The views of a scene show one set of named points, each view turned or mirrored, and shifted as a whole, with a little noise and some points left out.

Scene 1
View 1
zoz: [-0.87  0.31 -1.84 -0.24  0.67 -0.30 -0.93  0.25 -1.13 -0.17 -0.54 -0.46
 -1.10  0.99  1.21  0.62  0.23  0.20  0.17 -0.05 -0.64 -0.86  1.27 -0.76
 -0.70  0.58 -0.53  0.19 -0.64 -0.75 -1.36 -0.16 -0.24  0.25  0.47]
feru: [-0.90 -0.07 -1.76 -0.22  1.81 -0.90 -0.98  0.69 -1.10 -0.14 -2.08 -0.53
 -1.69  2.11  1.42  1.26  0.56 -0.19  2.35  1.16 -0.17 -0.09  0.49 -1.46
 -0.89  1.09 -1.09 -0.17 -0.14 -0.33 -1.63 -0.35 -0.22 -0.50  0.39]
febi: [-0.97  0.57 -1.84  0.06  0.50 -0.42 -1.19 -0.02 -0.90 -0.12 -0.73 -0.47
 -1.17  1.02  1.82  0.18  0.12  0.38 -0.36 -0.42 -0.55 -1.07  1.66 -0.68
 -0.57  0.99 -0.53  0.00 -0.65 -0.92 -0.96 -0.66 -0.09  0.28  0.57]
sef: [-1.32  1.71 -2.97 -1.35  1.24  1.37  0.28  0.73 -0.91 -1.07 -0.15 -3.13
 -0.12  1.03  0.53 -0.67 -0.08  1.93 -0.27 -0.35 -1.02 -1.45  2.06 -1.23
 -0.55  1.31  0.00 -1.13 -0.30 -1.69 -2.14  0.96  0.03  1.52 -0.70]
zar: [-0.69  0.32 -2.10 -0.81  0.53  0.01 -0.48  0.66 -1.20 -0.27 -0.23 -0.91
 -0.66  0.87  0.44  0.69  0.35  0.38 -0.10 -0.21 -0.72 -0.90  1.07 -0.95
 -0.91  0.23 -0.10  0.33 -0.69 -0.50 -1.75  0.64 -0.23  0.46  0.10]
Tamiv: [-1.08  0.62 -1.90 -0.07  0.99 -0.46 -1.05  0.22 -0.96 -0.37 -1.10 -0.73
 -1.28  1.40  1.97  0.29  0.22  0.41  0.43  0.05 -0.44 -0.78  1.47 -0.88
 -0.58  1.31 -0.85 -0.31 -0.37 -0.94 -1.31 -0.69 -0.08  0.13  0.40]
Lafo: [-0.02 -1.02 -1.09  0.16 -0.26 -1.70 -1.86  0.25 -1.31  0.62 -0.42  1.87
 -1.55  0.39  0.95  2.29  0.64 -1.45  0.14  0.05 -0.43 -0.30  0.32 -0.62
 -1.10 -0.86 -0.55  1.93 -1.15  0.74 -0.81 -0.13 -0.45 -0.87  1.23]
botel: [-0.76  0.56 -2.57 -1.21  0.94  0.57 -0.03  0.98 -1.26 -0.67 -0.21 -1.84
 -0.39  0.99 -0.06  0.76  0.34  0.83  0.48  0.16 -0.80 -1.02  0.88 -1.21
 -0.86  0.29 -0.06  0.01 -0.49 -0.61 -2.13  1.37 -0.14  0.75 -0.32]
fir: [-1.58  1.46 -2.05  0.04  0.55  0.02 -1.09 -0.19 -0.53 -0.45 -0.63 -1.32
 -1.08  1.05  2.52 -0.85 -0.08  1.13 -0.94 -0.87 -0.64 -1.55  2.48 -0.57
 -0.22  1.75 -0.57 -0.64 -0.56 -1.78 -0.81 -1.13 -0.03  0.77  0.46]
Keta: [-0.19 -0.39 -1.68 -0.53 -0.06 -0.71 -1.01  0.55 -1.41  0.23  0.03  0.39
 -0.89  0.41  0.21  1.65  0.56 -0.56 -0.09 -0.14 -0.80 -0.67  0.58 -0.75
 -1.08 -0.69 -0.15  1.20 -1.12  0.26 -1.39  0.66 -0.43  0.00  0.58]
bola: [-0.68  0.42 -2.13 -0.50 -0.72  0.41 -0.76  0.19 -1.07 -0.25  1.22 -0.67
 -0.05 -0.40  0.49  0.29 -0.02  0.67 -2.41 -1.49 -1.18 -1.64  1.82 -0.20
 -0.73 -0.28  0.38  0.66 -1.36 -0.76 -1.12  0.74 -0.23  1.11  0.34]
kavob: [-0.51 -0.03 -1.67 -0.20 -0.18 -0.58 -1.16  0.20 -1.19  0.11  0.12  0.32
 -0.92  0.42  0.98  1.04  0.31 -0.17 -0.69 -0.57 -0.76 -0.92  1.17 -0.50
 -0.89 -0.10 -0.34  0.90 -1.10 -0.22 -1.03  0.15 -0.24  0.13  0.55]
Fes: [-0.70  0.29 -1.71  0.05 -0.71 -0.27 -1.31 -0.17 -1.10  0.07  0.58  0.09
 -0.73 -0.16  1.44  0.36  0.06  0.18 -1.93 -1.44 -0.85 -1.37  1.85 -0.08
 -0.55  0.08 -0.12  0.87 -1.15 -0.63 -0.71 -0.32 -0.19  0.47  0.74]
kul: [-0.65  0.40 -2.90 -2.23  1.78  0.96  0.95  1.89 -1.40 -0.94 -0.71 -2.75
 -0.18  1.61 -1.34  1.14  0.72  1.02  2.11  1.06 -0.97 -0.55  0.12 -1.84
 -1.30  0.10 -0.14 -0.58 -0.14 -0.40 -3.03  2.40 -0.19  0.59 -0.90]
View 2
kul: [-0.86  2.03  1.20 -2.28  2.40 -0.55  0.51 -0.12 -2.02 -2.44  0.28  2.50
  0.24  0.21  0.51  1.34  0.51  2.28 -0.61  0.57  0.52 -0.31 -2.82 -0.14
  0.51 -1.82 -1.91  0.99 -1.44  0.08 -1.90 -0.39  1.32 -0.56 -4.50]
zoz: [-0.68  1.27  2.47 -0.59 -0.60 -0.26  0.25 -0.68 -1.04 -0.50  0.05  0.35
  1.02 -1.59  0.67 -0.26  0.66  1.72 -0.45  0.95  0.57  0.15 -1.12 -0.14
  0.85 -0.89 -1.23  0.83 -1.77 -1.49 -0.31  0.90  0.53 -0.79 -2.37]
febi: [-0.33  1.30  2.83 -0.30 -1.19 -0.25  0.12 -0.65 -0.52 -0.21  0.10 -0.20
  1.18 -1.91  0.55 -0.82  0.47  1.67 -0.61  1.00  0.23  0.37 -0.70  0.25
  0.85 -0.73 -1.20  0.56 -1.78 -1.84 -0.42  1.38  0.52 -0.91 -2.35]
sef: [ 0.27  2.50  1.00 -1.50  0.23 -0.70  0.18  0.01 -1.02 -1.89  0.48  0.35
  0.31 -0.07 -0.21 -0.49 -0.07  2.34 -1.17  1.14 -0.86  0.07 -0.95  1.99
  0.88 -1.89 -2.02  0.10 -1.85 -0.69 -1.40  1.63  1.59 -0.09 -4.65]
Tamiv: [-0.54  1.06  2.64 -0.84 -1.21 -0.38  0.45 -0.61 -0.59 -0.47  0.06 -0.11
  0.87 -2.07  0.53 -0.30  0.66  1.90 -0.37  1.42  0.22  0.59 -1.24 -0.29
  0.80 -0.87 -1.02  0.49 -1.97 -1.79 -1.04  1.33  0.52 -1.06 -2.50]
zar: [-0.59  1.64  2.13 -0.41  0.31 -0.25 -0.07 -0.62 -1.42 -0.72  0.06  0.88
  0.95 -0.84  0.65 -0.17  0.55  1.62 -0.47  0.30  0.58 -0.21 -1.17  0.09
  0.68 -1.15 -1.41  1.01 -1.58 -1.02 -0.24  0.61  0.75 -0.47 -2.81]
Fes: [-0.34  1.70  2.44  0.94 -1.01  0.03 -0.34 -0.84 -1.09  0.54  0.08 -0.27
  1.48 -0.97  0.55 -1.86  0.43  1.09 -0.58  0.09  0.73 -0.33  0.41  0.91
  0.84 -0.70 -1.28  0.95 -1.67 -1.73  1.20  1.38  0.57 -0.12 -1.89]
botel: [-0.52  1.86  1.60 -1.07  1.10 -0.47  0.18 -0.27 -1.63 -1.47  0.27  1.26
  0.73 -0.25  0.53  0.18  0.42  1.86 -0.72  0.53  0.41 -0.30 -1.46  0.51
  0.75 -1.51 -1.68  0.76 -1.46 -0.58 -0.81  0.44  1.05 -0.36 -3.58]
Lafo: [-1.62  0.38  3.79  0.80 -0.23  0.36 -0.26 -1.42 -1.78  0.88 -0.30  1.02
  1.92 -2.03  1.65 -0.16  1.31  0.69  0.37 -0.23  2.37 -0.26 -1.20 -1.86
  0.58 -0.05 -0.69  1.87 -1.46 -1.86  1.14 -0.24 -0.43 -0.88 -0.35]
bola: [-0.19  2.24  1.73  1.04 -0.16 -0.16 -0.53 -0.67 -1.58 -0.02  0.26  0.10
  1.38 -0.08  0.52 -1.75  0.02  1.01 -0.93 -0.35  0.37 -0.63  0.67  1.69
  0.82 -1.23 -1.74  0.91 -1.55 -1.14  1.29  1.24  0.92  0.36 -2.65]
feru: [-1.10  0.45  3.20 -1.70 -0.40 -0.41  0.69 -0.69 -0.99 -0.93 -0.08  0.81
  0.90 -2.49  0.92  1.20  1.13  2.09 -0.03  1.66  0.95  0.69 -2.73 -1.71
  0.64 -0.67 -0.85  0.86 -1.93 -1.71 -1.80  0.25  0.06 -1.60 -2.19]
kavob: [-0.83  1.28  2.85  0.16 -0.54 -0.10 -0.06 -0.88 -1.23  0.11  0.10  0.21
  1.35 -1.60  0.89 -0.62  0.71  1.42 -0.40  0.55  1.00 -0.02 -0.80 -0.34
  0.76 -0.59 -1.04  1.02 -1.73 -1.78  0.28  0.86  0.23 -0.77 -1.81]
fir: [ 0.14  1.58  2.34 -0.55 -2.01 -0.54  0.33 -0.40 -0.02 -0.36  0.26 -1.04
  0.92 -1.94 -0.05 -1.41  0.35  2.15 -0.88  1.73 -0.65  0.62 -0.10  1.30
  0.96 -0.94 -1.47 -0.02 -2.16 -2.00 -0.83  2.32  0.95 -0.70 -2.89]
Keta: [-1.11  1.21  2.76  0.43  0.47 -0.02 -0.24 -1.09 -1.80 -0.04 -0.12  1.04
  1.40 -0.97  1.18 -0.22  0.89  1.07 -0.19 -0.16  1.66 -0.48 -0.85 -0.63
  0.61 -0.69 -1.14  1.52 -1.35 -1.30  0.73 -0.07  0.26 -0.55 -1.66]
View 3
zar: [ 0.04 -0.13 -0.61  1.29 -1.04 -1.48 -0.36 -0.12 -0.25 -1.17  0.28 -0.87
 -0.92  0.15  1.07  0.18  0.01  1.94  0.50  0.12  1.57 -0.79 -0.14  0.19
 -1.13  0.36  1.20  0.55  0.44  0.47  0.28  1.33  0.44  0.65  0.40]
bola: [-0.40 -1.05 -1.01 -0.26 -1.14 -1.57 -0.93 -0.73  1.34 -0.52  0.59 -1.37
 -0.70 -0.32  0.49  1.25  0.27  1.35  1.47 -0.05  2.10 -0.93  0.26 -0.28
  0.46  0.64 -0.09  0.16  0.39  0.83  0.96  0.47  0.18 -0.12 -0.12]
Lafo: [-0.07  0.49 -1.20 -0.36 -0.73  0.02  0.52 -0.17 -2.25 -2.26 -0.19 -0.59
  0.30  1.22  1.13  0.03  0.83  3.75 -0.75  0.24 -0.05  1.31 -0.15 -0.39
  1.14  1.40  0.39 -0.83  1.12  1.06  0.79  1.07 -0.01  1.98 -0.34]
Keta: [ 0.28 -0.15 -0.81  0.26 -0.89 -0.65 -0.04 -0.51 -1.12 -1.50  0.04 -1.06
 -0.44  0.40  1.18  0.01  0.42  2.63  0.13  0.24  0.97 -0.14 -0.13 -0.08
  0.36  1.02  0.72 -0.11  0.78  0.86  0.75  1.09  0.35  1.36 -0.01]
fir: [-2.16  0.08 -1.12  1.47 -0.95 -2.32 -0.44  0.83  1.73 -1.60  0.69 -0.15
 -0.03  0.75 -0.12  1.87 -0.07  1.33  1.15 -0.33  1.59  0.45  0.59 -0.35
 -2.46 -0.06  0.56  0.51 -0.45  0.29 -0.55  1.29 -0.44 -0.76  0.34]
febi: [-1.38  0.30 -1.03  1.17 -0.86 -1.62 -0.15  0.49  0.35 -1.80  0.33 -0.29
  0.04  0.89  0.46  1.16  0.16  2.12  0.55  0.02  1.19  0.60  0.16 -0.23
 -1.42  0.30  0.62  0.25  0.13  0.34 -0.14  1.32 -0.16  0.17  0.16]
kavob: [-0.71  0.15 -1.10  0.55 -0.87 -1.17  0.16  0.03 -0.41 -1.78  0.21 -0.61
 -0.15  0.72  0.76  0.57  0.40  2.44  0.25  0.05  0.95  0.48  0.08 -0.09
 -0.47  0.71  0.60  0.01  0.47  0.64  0.31  1.18  0.01  0.74  0.01]
Fes: [-1.02 -0.65 -1.26 -0.43 -0.92 -1.50 -0.65 -0.19  0.78 -1.12  0.50 -0.83
 -0.04  0.29  0.27  1.37  0.37  1.88  0.97 -0.01  1.49  0.36  0.36 -0.50
  0.21  0.73 -0.23 -0.22  0.29  0.84  0.59  0.60 -0.19  0.10 -0.25]
kul: [ 2.02  0.48  0.75  3.51 -1.41 -1.65 -0.36 -0.36 -1.99 -0.70 -0.23 -1.29
 -2.11 -0.44  2.21 -1.65 -0.82  1.81 -0.22  0.25  2.30 -3.03 -0.63  1.35
 -2.93 -0.21  3.31  1.90  0.59 -0.13 -0.15  2.19  1.56  1.33  1.45]
sef: [-0.25 -0.48 -0.20  2.56 -1.23 -2.77 -1.07  0.09  1.42 -0.49  0.60 -1.10
 -1.45 -0.61  0.60  0.76 -0.79  0.51  1.33 -0.15  2.72 -2.09  0.19  0.55
 -2.92 -0.62  1.65  1.69 -0.17 -0.03 -0.30  1.42  0.51 -0.71  0.81]
feru: [-0.39  1.45 -0.42  2.53 -0.78 -1.25  0.64  0.79 -1.88 -2.43 -0.17  0.17
 -0.12  1.43  1.15 -0.44 -0.08  3.05 -0.73  0.14  0.60  0.58 -0.21  0.24
 -2.69  0.23  2.05  0.52  0.39  0.06 -0.81  2.12  0.27  1.39  0.81]
zoz: [-0.69  0.34 -0.75  1.22 -1.00 -1.50 -0.11  0.11 -0.23 -1.60  0.31 -0.55
 -0.33  0.69  0.89  0.53  0.07  2.16  0.28 -0.02  1.29  0.08  0.03  0.05
 -1.35  0.27  1.13  0.30  0.36  0.33 -0.01  1.37  0.06  0.44  0.32]
View 4
sef: [-1.00  1.21  0.27  0.18 -1.25 -0.43  0.23 -0.50 -0.29  1.20 -2.63 -2.20
 -0.76 -0.49  1.26  0.03  0.58 -0.66 -1.24 -0.22 -1.25 -0.41 -1.24 -2.44
  0.68 -2.21  0.34 -3.24 -3.19 -1.58  0.84  0.18 -0.63  0.64  1.06]
zar: [-2.18  1.63  0.38 -0.39 -1.43  0.00  0.38 -1.11 -0.01  0.74 -1.70 -0.86
 -1.19 -0.81  0.50  0.37 -0.34 -0.99 -0.14 -0.08 -0.37 -0.89 -0.18 -1.30
 -0.11 -2.40 -0.67 -1.68 -1.62 -0.67 -0.90 -0.86 -0.14 -0.23  1.27]
febi: [-1.98  1.26  0.45 -0.03 -1.51 -0.90  0.12 -0.37 -1.40  1.17 -2.27 -0.59
 -0.55 -0.09  0.08 -0.03  0.04 -1.64 -0.04  0.22 -0.19 -1.78  0.07 -0.68
 -0.41 -2.79 -0.03 -1.40 -1.15 -0.12 -1.13 -0.68 -0.83  0.20  0.56]
botel: [-1.86  1.42  0.29 -0.83 -1.36  0.26  0.50 -1.12  0.29  0.81 -1.69 -1.22
 -1.26 -1.02  0.95  0.45 -0.18 -0.51 -0.41 -0.25 -0.49 -0.30 -0.57 -1.85
  0.21 -2.12 -0.65 -2.41 -2.61 -1.32 -0.26 -0.62  0.22 -0.10  1.56]
Tamiv: [-1.89  1.10  0.38 -0.47 -1.80 -0.76  0.09 -0.03 -1.74  1.27 -2.39 -0.27
 -0.25 -0.31  0.19 -0.26  0.08 -1.37  0.05  0.06  0.25 -1.77 -0.17 -0.76
 -0.15 -2.55 -0.59 -1.61 -1.89 -0.34 -1.07 -0.60 -0.32  0.11  0.44]
feru: [-2.55  1.22  0.42 -2.11 -2.12 -0.40  0.02  0.32 -2.13  1.47 -1.83  1.08
 -0.04 -0.95  0.08 -0.14 -0.38 -0.90  0.21 -0.10  1.22 -1.31 -0.12 -0.21
  0.11 -2.19 -2.00 -1.20 -2.58 -0.55 -1.34 -0.91  1.36 -0.56  0.69]
kul: [-2.16  1.48  0.27 -1.96 -1.48  0.90  0.65 -1.16  0.49  0.88 -1.42 -0.93
 -1.18 -1.89  1.32  0.68 -0.38  0.58 -1.06 -0.54 -0.20  0.72 -1.10 -2.39
  0.87 -1.50 -1.88 -2.98 -4.11 -2.15  0.32 -0.50  1.72 -0.51  1.93]
Lafo: [-3.32  1.89  0.52 -0.76 -1.44  0.17  0.56 -1.51 -0.37  0.36 -0.75  0.84
 -1.56 -0.73 -0.69  0.52 -1.24 -1.65  1.38  0.30  0.68 -1.97  1.31  0.45
 -1.30 -2.75 -1.39  0.13  0.60  0.48 -3.00 -1.93  0.10 -1.08  1.29]
bola: [-1.65  1.64  0.35  1.35 -0.83 -0.15  0.65 -1.86  0.95  0.47 -1.76 -2.08
 -1.94 -0.21  0.42  0.46 -0.04 -1.61 -0.05  0.33 -1.54 -1.20  0.04 -1.52
 -0.72 -2.94  0.90 -1.56 -0.12 -0.41 -0.89 -0.86 -1.87  0.24  1.32]
Keta: [-2.76  1.82  0.39 -0.44 -1.33  0.51  0.59 -1.62  0.41  0.41 -0.94 -0.25
 -1.70 -0.86 -0.08  0.56 -0.94 -1.18  0.56  0.17 -0.07 -1.22  0.68 -0.65
 -0.87 -2.56 -0.91 -0.84 -0.50 -0.25 -1.81 -1.42 -0.10 -0.61  1.44]
Fes: [-1.81  1.44  0.46  0.87 -1.29 -0.55  0.27 -0.99 -0.48  0.78 -1.98 -1.19
 -1.16  0.01  0.07  0.17  0.07 -2.02  0.26  0.30 -0.85 -1.88  0.27 -0.97
 -0.65 -2.98  0.52 -1.36 -0.26 -0.13 -1.12 -0.72 -1.64  0.20  0.76]
View 5
botel: [-0.17  0.28 -0.37  1.25 -1.32 -1.59 -0.37 -0.02  1.21  1.16 -1.00 -0.12
 -0.70  0.57 -0.57  0.49 -0.17  0.34  0.24 -0.02  0.66  0.27 -0.76 -1.33
  1.47 -1.78  0.74 -1.24  0.10  0.43 -0.08 -2.17  0.61  0.97 -0.60]
bola: [-0.23  0.42 -0.52  1.19 -0.82  0.15 -0.73  0.89  0.98 -0.03 -0.91 -1.15
  1.12 -0.62  0.19  0.15  1.52  0.07 -0.79  0.55  0.87  0.93 -0.95 -1.51
  1.64 -1.72  1.30  0.24 -1.14 -0.69  0.69 -0.69  0.47  1.16  0.29]
Fes: [-0.07  0.51 -0.37  1.33 -0.56  0.57 -0.65  1.52  0.70 -0.48 -1.32 -1.00
  1.61 -0.90 -0.06 -0.20  1.62 -0.08 -0.56  0.54  0.85  0.79 -0.82 -0.98
  1.55 -1.99  1.71  0.05 -1.39 -0.84  0.47 -0.54  0.80  1.13  0.41]
kul: [-0.01 -0.14 -0.23  1.34 -1.69 -2.80 -0.12 -0.81  1.33  2.19 -1.12  0.45
 -2.18  1.39 -1.11  0.79 -1.50  0.73  0.79 -0.43  0.47 -0.10 -0.42 -1.58
  1.47 -1.85  0.02 -2.26  1.04  1.51 -0.47 -3.23  0.77  1.16 -1.39]
Keta: [ 0.46 -0.26  0.05  1.91 -0.34  0.08 -0.04  1.54  0.22 -0.19 -2.05 -0.67
  0.74 -0.41 -0.56 -0.55  0.37  0.31  0.37 -0.49  0.42 -0.04  0.70 -0.62
  1.48 -2.33  0.99 -1.28 -0.92  0.05 -0.21 -1.27  1.33  1.65 -0.02]
zoz: [-0.01  0.71  0.23  1.21 -0.97 -0.48 -0.41  1.29  0.64  0.17 -1.57  0.50
  0.31 -0.21 -0.79 -0.19  0.92 -0.43 -0.06  0.39  0.68  0.03 -0.72 -0.30
  0.96 -2.28  1.54 -0.97 -0.31 -0.08 -0.31 -1.66  0.64  0.33 -0.07]
kavob: [ 0.15  0.50  0.17  1.41 -0.60  0.04 -0.18  1.76  0.39 -0.10 -1.90  0.05
  0.91 -0.57 -0.66 -0.54  1.04 -0.18  0.02  0.22  0.62  0.11 -0.22 -0.39
  0.93 -2.51  1.59 -0.88 -0.82 -0.34 -0.15 -1.23  0.97  0.77  0.03]
sef: [-1.00  0.88 -0.59  0.46 -2.08 -1.97 -1.01 -0.88  1.96  1.50  0.01  0.22
 -0.74  0.71 -0.48  1.24  0.73 -0.05 -0.71  1.00  1.16  0.66 -2.32 -1.94
  1.45 -1.29  1.14 -0.14  0.46  0.20  0.28 -2.33 -0.16  0.22 -0.74]
Tamiv: [-0.22  1.28  0.39  0.98 -1.12 -0.56 -0.56  1.09  0.65  0.35 -1.64  1.27
  0.32 -0.15 -0.91 -0.29  1.22 -0.81 -0.26  0.67  0.74 -0.07 -1.20  0.03
  0.45 -2.57  1.94 -0.76 -0.21 -0.15 -0.44 -1.78  0.48 -0.19 -0.21]
fir: [-0.71  1.72  0.01  0.39 -1.39 -0.49 -0.99  0.81  1.12  0.16 -0.82  0.91
  0.81 -0.41 -0.38  0.14  2.25 -1.04 -0.94  1.49  1.12  0.50 -2.39 -0.45
  0.67 -2.11  2.24  0.39 -0.54 -0.76  0.05 -1.48  0.01 -0.60  0.03]
feru: [ 0.37  1.04  0.83  1.45 -0.96 -1.23  0.11  1.48  0.18  0.76 -2.53  2.14
 -0.49  0.34 -1.67 -0.63  0.22 -0.77  0.67  0.24  0.44 -1.02 -0.28  0.76
  0.11 -3.04  1.71 -2.20  0.28  0.54 -1.34 -2.61  0.99 -0.33 -0.63]
View 6
Keta: [-1.63  1.75  0.47 -1.06  0.26 -0.15 -0.67  0.99  0.93  0.44  0.56  0.14
  0.01  1.16  0.68 -0.42  1.12 -0.11 -0.29 -0.29 -1.14  0.35 -0.28 -2.09
  0.87  0.15  1.60 -0.14  0.89 -0.35  0.85  1.15  0.87  0.07 -1.07]
fir: [-0.19 -0.20 -0.48 -0.05  0.98 -0.22 -0.11  0.29  0.34 -0.80  0.92  0.19
 -1.04  0.27 -0.11 -0.61 -0.66 -1.52 -0.70  1.59  1.77 -0.67  0.11 -2.25
 -0.96  0.46  1.78 -0.91  2.11 -0.54  1.20 -1.01 -0.68 -1.48  0.60]
kul: [ 1.12  1.25 -0.03 -0.83  1.29  1.15  1.46  1.81  0.51  0.09  2.28 -0.03
  3.61  0.02  1.49 -1.44  1.31  0.33 -0.46 -0.29 -1.70 -0.82 -0.61 -1.48
  0.37  2.49  1.21 -1.67  0.94 -1.15 -0.52  0.51 -2.10  0.40 -2.05]
zoz: [-0.61  0.74  0.30 -0.35  0.53  0.22 -0.10  1.12  0.52 -1.29  1.77  0.01
 -0.10  1.05  0.71 -0.54  0.42 -0.96 -0.43  0.63  0.16  0.04  0.03 -1.81
  0.03  0.06  2.09 -0.40  1.58 -0.42  1.03  0.11 -0.24 -0.27 -0.17]
Fes: [-1.40  0.99 -0.07 -0.59  0.60 -0.79 -1.06  0.03  0.80  1.20 -0.58  0.30
 -1.40  0.60 -0.29 -0.12  0.25 -0.69 -0.33  0.67  0.43 -0.17 -0.16 -2.65
 -0.05  0.06  1.30 -0.47  1.23 -0.22  1.16  0.24  0.80 -1.10 -0.19]
Lafo: [-2.75  2.22  1.16 -0.88 -0.40 -0.33 -1.22  1.28  1.01 -0.53  0.74 -0.15
 -0.87  2.10  0.99  0.06  1.39 -0.16 -0.03 -0.71 -1.17  1.05  0.03 -2.14
  1.38 -1.19  2.02  0.74  0.84 -0.11  1.46  1.75  1.89  0.52 -0.68]
Tamiv: [-0.46  0.48  0.09 -0.20  0.57  0.22  0.03  1.11  0.46 -1.57  1.67 -0.09
 -0.23  0.89  0.54 -0.55  0.19 -1.09 -0.53  0.90  0.52 -0.09  0.20 -1.89
 -0.22  0.28  2.08 -0.54  1.67 -0.63  1.08 -0.33 -0.48 -0.49 -0.03]
zar: [-0.49  1.10  0.03 -0.70  0.77 -0.04  0.11  0.96  0.70  0.29  0.91  0.07
  0.74  0.48  0.66 -0.65  0.63 -0.29 -0.41  0.13 -0.48 -0.27 -0.25 -2.05
  0.18  0.83  1.34 -0.88  1.16 -0.50  0.54  0.48 -0.35 -0.27 -0.91]
febi: [-0.76  0.52  0.10 -0.30  0.67 -0.06 -0.32  0.64  0.53 -0.77  1.07  0.16
 -0.65  0.80  0.18 -0.54  0.09 -1.02 -0.46  0.82  0.57 -0.09  0.16 -2.08
 -0.28  0.10  1.86 -0.39  1.65 -0.37  1.26 -0.13 -0.10 -0.64  0.08]
feru: [-0.58  0.83  0.62 -0.23  0.40  0.98  0.61  2.18  0.50 -2.95  3.18 -0.20
  0.87  1.62  1.51 -0.86  1.01 -0.86 -0.45  0.10 -0.52  0.31  0.38 -1.36
  0.32  0.08  2.67 -0.05  1.56 -0.76  0.97  0.35 -0.63  0.43 -0.51]
botel: [ 0.13  1.32  0.04 -0.93  1.01  0.51  0.63  1.23  0.53  0.61  1.32  0.12
  2.12  0.23  0.93 -1.07  1.03  0.13 -0.47  0.01 -1.23 -0.48 -0.60 -1.88
  0.35  1.58  1.12 -1.25  0.95 -0.77 -0.01  0.56 -1.01  0.04 -1.57]
sef: [ 1.20  0.08 -0.90 -0.38  1.70  0.35  0.95  0.49  0.24  0.62  1.19  0.23
  1.53 -0.63  0.18 -1.24 -0.09 -0.82 -0.73  1.25  0.64 -1.39 -0.39 -2.04
 -0.96  2.26  1.08 -2.08  1.63 -0.80  0.13 -0.76 -2.05 -1.19 -0.67]
kavob: [-1.38  1.21  0.29 -0.74  0.38 -0.19 -0.56  0.77  0.67 -0.37  0.66  0.08
 -0.47  1.04  0.43 -0.26  0.60 -0.64 -0.36  0.25 -0.09  0.19 -0.03 -2.25
  0.26  0.01  1.85 -0.15  1.22 -0.42  1.17  0.51  0.61 -0.31 -0.25]
bola: [-1.04  1.08 -0.50 -0.94  0.92 -0.83 -0.72 -0.30  0.80  2.33 -1.04  0.36
 -0.55 -0.04 -0.39 -0.37  0.24 -0.31 -0.49  0.54  0.16 -0.55 -0.53 -2.83
 -0.10  0.91  0.77 -1.14  1.08 -0.19  0.61  0.40  0.37 -1.06 -0.68]

Which points are out of place in each view (at most two, in the order of its rows)? Write - if all are in place.
view 1 -> kavob
view 2 -> -
view 3 -> kul
view 4 -> Fes
view 5 -> bola
view 6 -> zoz, botel
